Points on a hilly landscape, in no order, each with its height.
A climber steps from a point to whichever of its 2 nearest points has the largest rise for the distance, and stops where none of them is higher. Distance is the straight distance between rows; heights are no part of it.
bufo h=199: [170 118 107 101 166 155 150 133  95 114  90  95 169  69 101  89 177 162
 132 125 183  83  44 126 141]
Buge h=859: [ 96 166 152 171 159 151 108 144 105  88 108 147  97 174 148  98 138 173
  92 136 131 143 112 150 102]
Subut h=626: [ 97 125 125 171 201 130 150 104  96  77 138  83 158 150  69 147 101 135
 131 102 130 165 122 164 117]
nul h=250: [139  95 118 144  87 111 170 140 164 157 163 169 116 176 133 146 153 109
  99  95  83 148  91 131 118]
Vofiz h=649: [141 145 132 122 146 156 130 101 135 141 172 112 152 119  81 118 101 127
 104  97 141 159 168 117 161]
nas h=383: [117 106 121 142 102 112 153 127 120 148 133 185 129 185 132 148  90 122
 151 100  66 134 134 125 124]
giz h=608: [188 117 134 146 146 155 147 163 163 157  92 184  85 111  92 134 213 149
 197 108 104 141 122 122 121]
Nugot h=470: [ 90 176 157 167 152 133 139 130 109  81 141 163 116 143 104 168  93 122
 111 157 109 185 179 138 120]
zugi h=508: [140 133 161 132  86 180 125 164 137 164 121 168  68 188 109  81 144 127
 162 141  78 121 157 117 117]
vofug h=206: [163 125 145 161 152 164 144 127 144 155 131  45 122 129  86 109 158 126
 114 113 189  71  77 114 158]
logip h=356: [108 140 136 172 140 107 131 184 125 120  86 115 105 120  98 164 159 136
 203 136 153 108 124 100 136]
datop h=129: [153 142 108 131 135 144 111 148 107 119  80  80  79 111  71  93 189 128
 123 105 181  99 138 172 131]
zurip h=334: [116 120 117  45 100 111 103 100 188 111 182 122 127  76 168 117 122 118
 129 109 132 114 120 134 139]
Zorik h=615: [124 125 124 139 154 162 107  77 138 190 135 155 131 153 157 169 118 139
 185 103 125 115 136 148 136]
Gazig h=523: [130 167 109 144 115 186 152 193 134 125 100 125 109 140 123 112 159 182
 172 167 189  49 100 109 159]
kuzin h=533: [158  94 148 119 172 166 142  90 130 123 130 119 133 114 102 129 137 121
 173  91 111 129 133 165 161]
Vaf h=645: [120 133 142 114 199 165 103  66 151  98 123  79 181 114 153 118 112 130
 100 139 154 143  87 113 121]
sipi h=516: [136 153 172 142 148 176 148 115 148 105 162 121 221 135 145  72  90 130
  79 169 112 151 126 103 127]
sef h=406: [141 142 125 102 110  89 116 120 122 187 115  81  95 151  92 151 119 109
 133  92 171  96 130 107 127]
Kiba h=467: [163 104 158 119 142 179 165  71 150 123 162 122 180 146 130 117  82  90
 130 121  88 131 135 104 164]
Pomi h=486: [122 132 124 119 132 139  96 126 117 128 151  81  85 145 131  84 131 150
 153 110 151  74 121 175 100]
kevik h=338: [105 139 131 129 125  60 102 116 133 158 127 116  58 184 133 146 113 100
 143 106 108 117 154 146  74]
mim h=469: [ 65 130 112 128  90 161 116 112  94 120 140 153 147 169 125 121 109 178
  96 108 138 123  95 169 161]
dalak h=556: [131 108 121 144  85  83  96 139  91 168 126 120 174  85 172 110 109 117
 103 155 118 152 165 127 104]
mefi h=581: [ 75 115 151 148 134  93 128 156 124 107 138 115 176 116 135 152 105 134
 157 128  84 145  98  82 112]
belib h=496: [129 110 107 151 198  86 142 112 157  82 129 122 173 118 163 167  90 113
 156 143 125 144 141 141  78]
nule h=375: [143 139 116 123 148 109 132 138 113  97  89 133 158 128 146 130 110 113
 145 150 156  98 149  77 145]
Moki h=411: [142 134 137 155 174 119 130 175  69  84  76 114 106  92  77  76 157 118
 150 128 109 133 149 149  75]
zut h=585: [130 134 103 108 137 134 110  82 121 126  52 115  90 140 159 171 157 131
 102  98 187 115  62 109 127]
Rofem h=531: [128 148 158 146 206 122 140  90 146  77 137 153 136 131 130 171 113 104
 161 125  84 176 143 122  85]
sar h=159: [ 96  76 151 104 123 120 110  89 139 119 143 117 102  95 144 151 135 102
 146 105  80 170 129 158 129]
lalit h=453: [150 106  97 114 149 125 102 112 103 136 102 102  73 139 135 119 139 130
 185 103 143  62 113 187  62]
fil h=689: [112 107 117 191 178 128 144  98  87 123 130 102 202 149 102 149  98 121
  67 116 125 188 115 129 118]
lagi h=427: [121  96 111 109 103  98 143 128 180 125 136 117 158 148 188 142  89  94
 123 160 151  95 109  67 147]
mida h=694: [206  81  83 113  98 188 163 130 142 142  79 180  71 131 169 130 189 137
 130 165 117 111 111 144 153]
pigo h=734: [ 76 202 138 117 146 111  97 104 101 146 142 133 135 172 130 131  61 152
  94 127 128 150 148  92  86]
Pevok h=403: [183 169 130 126 181 123 160 125 119 107  78 106 152 138  98  83 126 110
 136 123 163  94 141  71 117]
ripo h=425: [102 125 137  95  58 114  97 142 137 181 169 130 130  95 148 132 102 145
 136 139 112 146 148 132 156]
fiba h=700: [110 145 146 131 124 138 178 160  93  89 134 140 156 173 106  81  97 120
 126 118 109 112 108  84 125]
Dide h=456: [172 134 155 116 134 148 171 120  88  86  98 131 137 135  82  61 118  81
  77 134 112 135 150 101 157]
zus h=415: [147 120  99 163 123 126 150 174 142 150 134 155 145 130 122 125 127 141
 187 142 127  93 171 151 144]
boz h=261: [ 83 141 138 143 104 124 101 160  75 147 144 141 177  73 108 128 115 158
 130 116 117 181 159 132 138]
zevaf h=488: [151 109 178 134 133 113 130 133 192 160 128  74  81 155 134 151 157  91
 123 122 139 103  76  67 128]
Pemo h=353: [131 118 123  76 106 129 119 122  97 187 126 123 164 125 137 115 104 145
 166 102 116 100  85  65 105]
mon h=497: [ 90 160 163 157  86 160 132 139 114 171 172 161 128 191 110 126  82 145
 151 128  94 139 186 135 139]
fam h=409: [108 132 102 147 128  95 155  88 141 138 162 183 162 194 145 174  84 129
 116  84  88 139 119 167  93]
Goto h=313: [100 159 143  66 147 115  84  97 151 123 145 104 132 116 181 148  71 128
 180 152 148  99 152  96 115]
lamu h=870: [168 114 129 160 189 112 119  89  89 119  65 126 177  96 127 129 151 113
  68 122 143 191 119 121 117]
dev h=736: [ 92 159 115 122 129 153 133 126  59  75 127 127 154 173 107  87  74 145
 138 114 144  96 151 119 112]
tez h=695: [ 72 179 126  72 123  67 124  90 128 112 143 157 134 187 149 151  48 110
 105 121 109 141 142  99  84]
fomug h=295: [140 160 157 152 164 125  88 148 132 140 136  68 183  79 138 111 100 127
 129 176 154 142 155  82 113]
Pizod h=580: [156 159 161 133 184 174  83  77 122 127  98 109 133 116 143 115 153 134
  93 122 170 145 127 131 126]
Fako h=352: [130 112 128  50 105 112 130  98 183 149 178  98 114 118 130 119  97  96
 147 100 115 104 114  83 132]
nugof h=355: [ 94 132 121 100 136 166 123 118 121  75 147 136 180  83 148 115 119 162
 140 139 131 122 121 139 164]
nofus h=437: [164 143 142 188 138 127 128 164 148 154 139 125 109 150 137 106 137 125
 105 173 133 138 180 163 103]
ges h=410: [ 73 176 166 121 137 119  99 131 164 115 158 121  96 116 140 189  97 120
 127 190 139 162 182 112 129]
Zav h=518: [170 154 131 112 172 149  96  75 142 127  62 115  80 115 143 125 170 126
 118  94 184 113 112 141 107]
donud h=402: [150 118 118  82 102 152 106 136 130 118 107 119 118  45 146 128 152 136
 182 148 169  72 111 122 172]
Sirof h=359: [ 98 111 132 123 109  91 124  94 116 145 106 159 109 217 187 156  93 108
 151 125  80 106  82 130 111]
deku h=430: [198 133 125  90 143 153 171 123  99  96  82 117 125 111  86  71 152  88
 119 136 150  92 130  96 165]
Lusit h=569: [ 85 107 152 108 153 167 110  66 127 136 140 112 112 150 105 158 103 121
 186  91 135 129 139 168 152]
nobup h=231: [142 116 110 122 153 146 166 175 152 112 124 115 136  71 130 117 188 167
 138 145 161  73  34 113 138]
Livu h=262: [140  75 123 133 124 142 161 156 117 135 144 101 125 112 135 125 165 157
 142 135 124  90  39 147 120]
bel h=697: [209 115 119 137 160 109 172 141 178 119 126 141  95 133 117  86 184  90
 118 117 104 117 137 123 103]
Noz h=692: [ 89  92 136 124  90 120 110  96  99 123 120 159 182 113 181 154  94 120
 111 133  84 164 137 170 138]
Mus h=433: [ 75 112 153 127  79 156 123 114 117 138 122 156 103 177 137 148 118 136
 104 118 121 134  78 125 178]
nidu h=292: [140  62 105 162 135 114 171 172 152  96 150  80 131 100 109 146 163 107
 146 127 132 107  72 133 154]
todal h=376: [104 147 104 166 147 147 152 108 114 103 182 153 149 133 102 156  95 152
  99 110 117 171 179 211 109]
led h=380: [107 188 126 143 112 121 123 149 190 124 196 143 120 136 134 167 115 158
 105 156 135 145 183 150 130]
vadep h=203: [103 148 108  54  89 108  97 137 124 152  80 112  55 116  96 148 162 145
 136  84 162  87  82 109 117]
bapan h=373: [139 129 130  53 105 118 120  77 159 184 126  98  84 183 117 144 106 100
 137  97 145  87 115  73 138]
Kazo h=370: [ 88 114 136 119  96 101 143 179 163  82 132 113 102 115 118 145 146 115
 120 143 129 113 110  96 176]
lepo h=646: [119 133 113 107 137 106 111 150 149  64 136 123 106 120 193  94 148 133
  98 145 133 103  91 143  65]
seg h=401: [156  90  95 105  77  80 143 149 174 166 132 115  93 127 168 157 133 104
 146 154 141  71 119  84 158]
sorim h=431: [110 108 150 196 135  79 127 152 111 114 136  87 189 129 142 154  86  96
 108 191 121 144 170 107 112]
roput h=354: [ 77 180 114 139  83 116 119 164 135 115 194 105 134 138  94 146  91 140
  89 159 152 131 178 123 146]
Pekur h=124: [119 111  85 117  94 126 147 128  99 127 141  89 108 134  54 110 140 113
  87  90 167 117 148 149 180]
Muma h=468: [122 126 158 165  97 148 105 131 100 196 161 131 121 148 112 116  95 137
 192 128 100 126 204 168 136]
fili h=620: [107 149 110  92  92  56  76 114 119 174 130 135 156  78 166 154  96 126
 126 129 105 160 134 107  82]
tir h=342: [121  80  84  90  49  99 156 173 131 109 158 101 108 108 111 123 140 117
 108 137 143  82  94 123 183]
Gup h=407: [ 75 120 122 164 148 120 127  87 108  97 181 113 176 145 134 181  58 126
 116 135 111 170 146 213  90]
zef h=573: [131 148 180 163 219 146 141 117 153 141 150 117 138 106  91 146 110 132
 183 138 109 159 170 107  96]
pavil h=396: [174 102  83 214 128 112 169 170 124 155 138 141 174 128 107 135 132 136
 128 152 152 118 163 147 139]
Biti h=510: [177 110 110 162 152 117 120 100  97 146 117 145 116 126 120 111 151 125
 117  98 106 160 161 178  89]
Kap h=328: [136 155 168 125 175 132 112 109 156 126 152  96 179  84 110 128  93  94
  92 177 135 184 155  65 131]
paga h=764: [149  93 122 162 164  88 116  92 101 136 119  97 189 130 145 123 103  96
  77 128 124 188 135 135  79]
vona h=186: [120 114 143  97 149 117 111 102 132 115 173 115 117  48  92 129 135 103
 112 111  93 208 155 155 138]
Zamu h=316: [ 92 107 161 157 109 116 151 166 123  47 133 125 168 123 171 112 100 105
 123 198 120 109 150 133 142]
gami h=118: [ 93 137 128 130  99 137 134 138  95 170 119 169 103 198 159 124 139 185
 128 116 107  97  41 111  95]
kulof h=592: [132 158 195 114 178 136 103 117 161 128 164  72 110 140 135 109 101 110
 108 124 120 150 110  85  66]
fivas h=663: [121 169 123 109 140 108  94 145 129 133  57 154 104 122 151 144 166 146
 114 108 160 130  82  85 102]
tumur h=747: [ 99 115 155 143 147 152  82 111 113 103  87 108  95  89 152 169 158 129
 118 146 144 174 146 171 165]
nafal h=432: [145 125 169  70 119 169 134 126 137  96 112 136 121  36 137  86 160 121
 157 148 128 105 131 130 182]
mikob h=297: [ 81 145 113 137  98 120 139 173 120 126 174 162 182  98 113 155 119 182
 134 128 109 134 150 131 123]
siso h=671: [178 129 107 111 144 140 147 153 122 164 114 148 144  81  89 106 194 161
  88 103 143 140  52  89 130]
Tugov h=540: [114 144 173 159 139 100 109 133 171 144 144 102  93 184 157 145 120 106
  93 134 118 138 113  79  93]
soso h=530: [ 82 131 135 167  98 137 127 112 140 176 188 150 163 179 138 180  73 159
 151 129 117 129 154 175 162]
luf h=666: [108 139 148 186 169 140  96 138 113  89 126 124 109  81 150 127 160 148
 117 169 124 162 153 201 123]
duvi h=537: [150 131  85  98  76 101  95 159 147 161 128 140  92  71 153 134 167 140
 116 144 172 110 162 138 128]
fasen h=340: [128  94 102 109  97 151 170 138 133 108 124 175 143 107 177 142 126 137
 170 149 131  88 112 124 164]
zedi h=558: [ 96 136 135 172 159 148 132 112 146  74 154 122 212 133 155 117 109 154
  54 159 130 157  92 139 140]
Vagor h=378: [137 144 129  89 140 147 167 127 147  80 168 172 183  67 139  87 110 141
 154 136 105 116 162 150 141]
Bufim h=498: [171  83 153 104 129 179 149  70 111 146 116 143 123 139 106 108 123  89
 131  88  96 143 144 115 173]
beke h=277: [153 101 151 130 145 148  98  78 105 220 120  79 169 132 120 137 103 124
 163 105 155 116 134 102 139]
Garog h=358: [103 110 146  72  80 119 126 146  93  88 113  86 124 115 142  73 110 109
 106 127 133  85  80  74 126]
Dabuv h=654: [166 131 114 145 132  99 154 151 160 132 176 123 116 144 102 114 117  98
 160 114  98 134 199 141  83]
sugo h=390: [101 128 138  79  88 127  99 137 108 134 144 128 130 121 159  98 110 144
 114 109 120 117 117  94 123]
kan h=507: [121 157  88 128 138  86 164 130 117  69 173 128 203 100 112 119  81 130
  94 127 128 142 165 151  74]
ropa h=371: [ 85 144  92 152 151  68 103 113  96 138 110 126 104 169 142 166  96 142
 136 119 144 123 135 174  83]
Lefis h=175: [143 127 156 124 145 136 145 138 129 139 134  66 175  98  57  96 150 128
 111 121 164 123  96  89 185]
Mif h=405: [168 134 139 190 197 112 118 128 146 154  97 121 161 116 153 161 155 132
 137 132 140 147 111  99 100]
Dula h=400: [105 112 158 130  92 157 143 140 146 110 144 128 130 136 110 122 144 117
  87 133 119 143 102 115 206]
duvol h=460: [151  81  74 115 134 105 162  89 102  91 138 133 154 141 140 118 108  91
 103 110 126 119 117 166 123]
Pivas h=310: [119  93 111  87  99  91 150 132 116 131 110 131  60 166 146 139 145 106
 132 106 120  90  30 109  99]
Vem h=463: [135 124 143 195 162 103 143 146 152  96 140 130 203 131 166 142  93 102
 118 183 103 142 136 134  83]
Bomut h=455: [135 122 148 161 195 127 114 109  67  90  92 113 114 114 106  91 136 124
 118 110 115 176 125 173  69]
duvus h=635: [100  77 149 147 145 122 128 119  99 109 116 157 187 106 164 152 111 130
 156 123  69 172 104 144  99]
Buf h=337: [116 109 111 123 130  78 136 113 130 112  70 151  77 194 181 169 122 100
 155 115 130  95  87 117  91]
Vafop h=501: [120 102  93 155  65  79  96 129  95 178 133 115 119 138 135 130 117 110
  99 132 113 147 150 179 121]
lakub h=301: [ 79  93 151 139 113 138 128 131 113  85 135  96 137 180 163 129  84 110
 143 161 133  98 109 134 161]
togeb h=466: [101 111 144  75  73 161 121 105 131 178 139 175  96 128 111 156 133 145
 180  88 103 131 125 119 181]
feg h=464: [145 106  91 157  95 133 144 202 152 144 136 147  73 143  90 129 207 169
 186 137 117 101 122 154 120]
Tek h=357: [129 165 145 118 136  91 132 158 181 115 167 132 167  71 140 135 110 111
  97 179 126 166 172  75 125]
dagu h=664: [ 85 141 121  73  96  67 110  89 138 132 160 126 138 126 177 146  60  91
 122 137  87 132 133 121  71]
dal h=393: [ 94 130 130 140 104 153 117  84 106 116 162 178 115 119 115 159  89 129
 111 119  80 206 194 210 138]
rupe h=428: [ 85 132 134 101  73 146  93 106  81 127 123 184  92 136 128 121 116 143
 101  99  91 168 165 184 145]
fakid h=506: [118 122 129  87  70 182 121 140 104 183 117 138 101  98  95 118 128 147
 160 113 129 125 157 135 201]
ras h=318: [156  78  84 124  97  95 186 155 135  94 122 117 134 119 129 121 151  97
  96 132 136  88  59 106 161]
lofi h=762: [ 69 115 151 102 111  87  74  82 129 142 116 139 124 133 195 171 101 115
  81 159 105 172 118 140 120]
nezuv h=103: [154 159 158 144 156 164  97 147 151 118 113  73  72 118 108  80 186 138
 130 147 165 114 151 171 130]
kodo h=440: [142 118 106 134 107 153 126 133 103 148 150 147 167 116 123 112  95 138
 173 141 121 119 218 161 155]
Pozip h=83: [167  94  66 115  72  97 151 127 119 151 113 150 109 133 112 146 145  78
  87 106 128 145 159 130 162]
rula h=459: [106 124 129 116  39 104 115 123  96 169 152 167  98 153 120 112 103 118
 105 120  68 161 174 170 132]
sokol h=144: [ 78 142 107  89 108 120 119 132 143 140 127 185  88 165 139 154 141 168
 168 102 119  96  62 118 106]
loger h=495: [139 100 156 109 165 170 159 118  98  98 118 122 164 104  97 113 137 143
 184  92 109 106  59 126 149]
Lume h=665: [103 166 188 131  99 149 142 149 133 107 172 136 132 171 113  71  99 133
 106 117  79 137 123  93 114]
paku h=434: [173  94  85 177 122 110 156 154 149 170 141  82 150 131 103 128 154 111
 105 129 174 103 130 114 152]
ludi h=389: [ 93 155 104 135 110 101 124 180  95 151  77 160 103 125 109 162 134 158
 219 133 159  90 149 107 132]
rofa h=273: [101  72 147 133  90 119 118 160  89 165  90 109  96 111 110 163 154 128
 188 132 122 100  84 129 153]
golis h=79: [164 165 185 128 167 157  82 118 158 137 145 111  51 119 119  95 164 123
 129 130 133 149 161 151  89]
zes h=655: [189 139  84 135 137 109 152 170 193 143 134 166  85 161  97 123 173 113
 167 115 114 124 180 127 109]
das h=308: [128 114 107  58 120 112 128 117 165  75 146 158 111  94 134 127 160 113
  94  90 110 146 112 135 152]
dolu h=667: [169 155 122 124 145 150 156 160 154 127  94 168 121  76 111 114 207 173
 174 118 134 106 115 128 142]
tetu h=525: [116 173 136 134 163 144  99 127 132 137 130  56 112 137  89  90 133 157
 132  88 196  85 118 135  99]
potif h=551: [138 104 109 117  98 166 145 133  97 163 154 130 155  94  94 109 150 144
 138 105 132 124 117 135 169]
fase h=480: [175 109  88 132 100  92 125 161 153 182 139 116 137  78 132 137 168 122
  94 141 169 121 124  95 152]
dirop h=219: [141 122 135 116 113 121 102 122  98 156 141 151 137  60 110 103 144 138
 108 104  84 201 151 139 120]
nanu h=332: [101 160 152  72 120 158 102  99 145 100 177 135 167  95 181 135  81 140
 152 159 120 125 156 118 135]
neniv h=451: [113 126 108 129 104  97  85 107 121 150  95  54  44 153  95 147 146 110
 101 103 181  93 113 160 130]
vip h=588: [158 112 105 131 116 138 144 171 121 162 117 115  95 105  51 105 192 151
 125  86 125 126  80 125 114]
Mes h=610: [140 125 116 171 169 139 131 112 117  76 144 112 154 110 119  90 132 136
  99 148 149 141 136 184 130]
Gumap h=560: [179 124 107 122 123 175 195 149 142 131 108 146 116 144 113 123 149 154
 163 158 148  71  99  85 159]
bamor h=237: [ 83 119 131  76  75 123  92 125  79 150  80 106  79 125 117 146 128 118
 151 113 137 115 102 110 153]
vur h=278: [124 157 131 130 139  98  89  97 138 203 122 131 122 162 183 154 107 146
 135 117 143 104 104 100  87]
godop h=499: [100 151 169 135 179 126 148 126 139  52 144 147 160 117 126 168 104 116
 101 160  84 197 141 130 104]
Kaba h=699: [137 138 100 109 208 134 116  59 125  73  81 119 185 107 135 150 115 112
 113 115 180 149 120 107 128]
Bigun h=602: [122 130  97 115 138 157 120  96 121 134 143 145 177 114 110 151 120 159
 132  88 159 138 132 134 177]
Dason h=484: [150 131  71 138 149 111 173 108 114  62 154 117 192 136 113  83  96 113
  93 115 149 103 154 158 115]
vom h=384: [121 150 167 104 136 100 109 139 164 109 158 114  99  99 146 130 114  93
 126 157 121 155 189 100 110]
vanu h=315: [136 137  87  74  71 133 155 127 171 119 133 175 115 134 192 138 139 131
 118 124 138  85 115 110 147]
nese h=616: [139 135 139 151 176 113 122 115 166 165 163 128 109 145 110 167 119 119
 196 122 103 148 199 134  89]
Bolub h=648: [206 104  64 102  73 170 177 148 174 174  92 168  62 163 128 154 184 143
 146 161 135  94 120 116 172]
tapub h=679: [143 128 151 128 133 173  87  77 140 211 121 177 100 170 166 151 141 161
 135  93 102 145 111 141 122]
Lus h=519: [162 106 105 163  96 133 124 180 112 209 138 117  96 127 102 119 177 163
 161 124 143 111 101 144 106]
Tegig h=461: [157 102 156  83 115 170 164 135 130  92 113 142 133  78 107  75 161 136
 141 126 101 113  70 115 169]
levun h=343: [134 108 179 156 132 128 147 168 105  53 115 139 157  86 137  65 142 112
  97 194 105 144 140 150 164]
Dafi h=601: [200 107 110 135 111 149 151 137 144 165  83 130  80 164 109 136 172 110
 151 133 133  92 105  97 134]
bap h=322: [110 177 120 116 128 101  93 131 131 159 121 129 117 129 176 126  88 133
 171 176 160  91 194 122  94]
sib h=566: [ 92 142 125 165 123 144 111  86 148 182 153 195 119 190 152 173  92 177
 156 111 113 125 151 195 118]
Mimog h=327: [111 100 170 116 107 146 116 141 112 107  94  73 141 140 159 110 112  98
 101 161 153  83  72  84 156]
refo h=395: [142 129 150  83 113 147 172 125 146  91 165 171 137  90 102 104 106 100
 156 123  65 153 189 139 171]
tefep h=763: [132 129 137 130 188 132 114  76  80 112  72 127 195 129 121 154 101 107
 129 106 128 174 128  80 121]
vige h=239: [177 102 140 156 145 171 107 111 122 203 119  60 117 139  94 134 142 121
 153 121 182  90 135 141 153]
mog h=691: [114  92 101 105 129  99 104 108 150  86 158  95 137 131 182 122 119 109
  83 138 132 111  65 147  94]
nuto h=600: [174 151 109 159 150 140 143 112 142 134 116 122 117 127  63 122 147 108
  85 123 150 154 190 150 174]
Gib h=329: [ 48 172 126 150  58  85 134 198 137 137 175 141 142 143 114 161 108 164
 120 146 122 125 138 124 139]
Tof h=474: [157 161 146 180 127 148 120 174 148 154 118 143  79 186  85 107 155 116
 135 150 102 155 198 124 114]
zuzeg h=485: [156 149 190 144 162 146 172 124 142  78 123 132 170 150 130  80 104  84
  80 178  95 142 145  89 150]
tid h=465: [150 153 130 185 123 124 128 183 148 121 144 147 150 126 176 101 145 143
 103 172 143 110 153 120 123]
feku h=439: [ 89 195 156 153 140 131 101 143 130 102 159 127  43 146 114 176 113 122
 119 170 107 180 177 127  99]
vomod h=758: [213  95 116 137 162 111 168 132 163 137 119 119 143  92 101 110 187 106
 110 125 132 133  74  90 129]
Zolu h=630: [116 161 185  99 156 159 145 106 173  97 178  88 115 163 111  96  99 103
  88 127 101 156 124  96 120]
guze h=538: [107 150 117 143 157  71 150 158 100  71 129 127 202 101 117 126  85 142
 127 147 112 152 121 107  73]
Melez h=413: [130 135 133  72  83 164 156 140 145 109 124 204 103 127 110 115 140 111
 169 118  96 132 186 124 180]
nupo h=751: [115 112 144 101 132 113  92  95 108 111 105 104 123 142 168 107 124 117
  75 103 130 128  51 119  74]
mivos h=296: [141 136  82  66 104 111 164 123 174  89 142 212 130 119 159 144 129 115
  98  94 106 131 137 109 150]
Pelu h=346: [141 127 152 160 171 139 102 127 135 159  94 119 185  66 131 154 163 146
 138 141 156 140  88  89 153]
vaku h=309: [142 120 126 139 148  69 108  80 153 198 135 116 105 162 180 148 105 102
 164 117 109 107 114 142  50]
Kivo h=374: [138 132 158 173 142 134 144 179  90  89 114 140 134 114  87  69 165 142
 125 154 101 147 161 151 121]
popu h=746: [128 169 119 123 138 100 120 134 121 116  96 182 134 111 177 134 147 125
  75 134 136 171 126  91 114]
Lofif h=57: [150 120 175 110 141 151 112 106 138 140 143 125  63 154 159  81 120 102
 146 125  81 155 174 152  81]
duda h=458: [156 150 122 185 216 139 122 109 150 110 117 137 156 114 162 160 137 134
  94 162 150 165 147 132 113]
fifev h=832: [ 83 130 161 116 120 117  74 103 114 106  75 155  83 125 177 164 132 132
 113 145 117 170 126 140 133]
rova h=146: [114 158 122 119 108 146 127 157 111 120 122  84 113 117  47 100 160 146
  78 113 163 116 119 119 193]
peri h=43: [130 107 168 133 142 164 124  80 143 119 147 122 112 149 158 120  69  86
 173 149  97 134 178 155 118]
mukez h=436: [114 100  78 131 111 109 145  70 115 104 157 132 163 164 154 150  77 107
 103 110 103 136 159 196  97]
val h=693: [135 117 127 148 152  98 153 136 133 120 143 124 148 124  84 123 114 104
 122 117 106 158 153 110 129]
mopos h=595: [111 127 101 133 113 105 114 171 144 118 115 119  85 101 165 110 168 149
 106 147 160  95 106 142 115]
Fid h=435: [ 75 138 128  77  71 127 127 121 144 120 130 188 103 153 115 173 107 126
 162 109  87 141 172 116 173]
podi h=426: [117 130  79 112  66 112 144 195 112 144 101 144  91 131  91 139 163 150
 168 134 136  83 109 115 136]
dum h=314: [138 121 171 124 136 150 104 105 116 204 153  88 189 107 123 112  97 132
 150  95 115 132  99  64 115]
Gege h=787: [ 93 189 146 157 149 135 114 138  81 124 103 131 141 200 121 115 100 156
 126 123 146 142 133 103  88]
nafo h=511: [106 111 112 175 123 172 156 123 105 104 163 119 196 156 108 114 109 155
  75 112 134 136  87 158 165]
luteb h=447: [153  91 142 103 141 148 154 105 174 102 148 106 172 138 159 116  90  93
 109 148 139  99 116  89 163]
nom h=509: [143 165 139 144 148 144 107 125 168 134 138 142 157 110 178 139 150 146
 118 166 166 131 147 125 152]
Fesus h=368: [113  97  96  96 100 118 135 152 140 136 120 143 147  56 179 165 148 156
 169 155 157  78  89 113 160]
nulo h=462: [124 154 130 100  60 161 111 131 107 159 132 154 143 105 125 115 114 155
 103 124 147 140 188 124 188]
dubu h=163: [164 113  89 141 144 129 128 152  68 131  90  93 144  63 103  88 163 151
 139 120 166  99 113 171 116]
rolod h=575: [105 159 118 161 169 115 119 139  85 110 133  56 130 149  59 125 112 134
 110  94 172 128 129 132  96]
dit h=104: [147 104  65  92  92 106 158 121 117  93 113 129 122 102  91 124 150  98
  68  99 165 134 133 150 190]
pum h=317: [144  85 153 186 133 134 132 178 106 125  70  88  99 107 116 160 184 118
 179 157 158  93 101 134 153]
fet h=348: [120 138  94  98 128  85 108 127  86 122  80 141 148 111 186 148  93 117
 169 157 138 108 163 125 101]
pok h=840: [122 131 147 131 131 105 104 131 111  88 105 141 125 134 185 118 149 129
  52 117  99 184  79 133  85]
megu h=562: [196 120 114 176 163 147 152 107 132 142 146 131 122 121  93 105 137  98
 114 125 116 174 213 197 144]
fudo h=552: [182 123 128 131 100 182 127 164 156 207 110 160  69 168  73 111 192 144
 196 124  89 137 136 133 119]
fasiv h=260: [125 136 149 167 136 138 106 138 111 110  91  71 190 107 119 114 105 123
  99 201 177 123 152  81 170]
Veki h=729: [138 181 110 140 159 143 164 168 162 104 128 192 141 130  98 119 164 181
 133 112 134 134 124 115 126]
kuza h=512: [142  97 105 127 109 148  97 101 126 141  80 112  60 151 144 168 178 126
 102 112 182  94  92 177 143]
Gigu h=789: [ 98 147 125 170 123 139 153 181 139  84 134 155 102 175  97 119 156 161
 110 117 122 123 100 136 123]
noral h=408: [ 91 100  94 143 146  80 106 118  72 126  95 101  93 144 139 143 136 159
 154 103 159  98  92 191  76]
kibi h=765: [186 108  94 111 115 162 129 111 138 183 110 201 104 144 162 124 167 150
 117 111 107 134 100 147 123]
Punaf h=281: [114 100  83 121 100  96 146 144 126 119 136 139  85 175 127 125 154 138
  94  77 112 124  68 133 103]
fena h=169: [ 82 149 132  90  96 126  95 142 137 181  90 139  45 165 113 145 168 162
 177  93 109 105  71 107 104]

Call two points neighbours if one is among the 2 nearest of the other. Go from one point of each pair to the other, from neighbour to neighbour, staying as high as possible. Name the lowest point that can't be avoided.
zedi, sugo: Goto
fifev, Buge: todal
lamu, pok: Zav
nom, Buge: nofus
val, vomod: Dabuv

For each start below, name the point where the climber stops.
sokol: vomod
vaku: lamu
Sirof: fifev
golis: zedi
dal: Buge
nul: fifev
todal: fifev
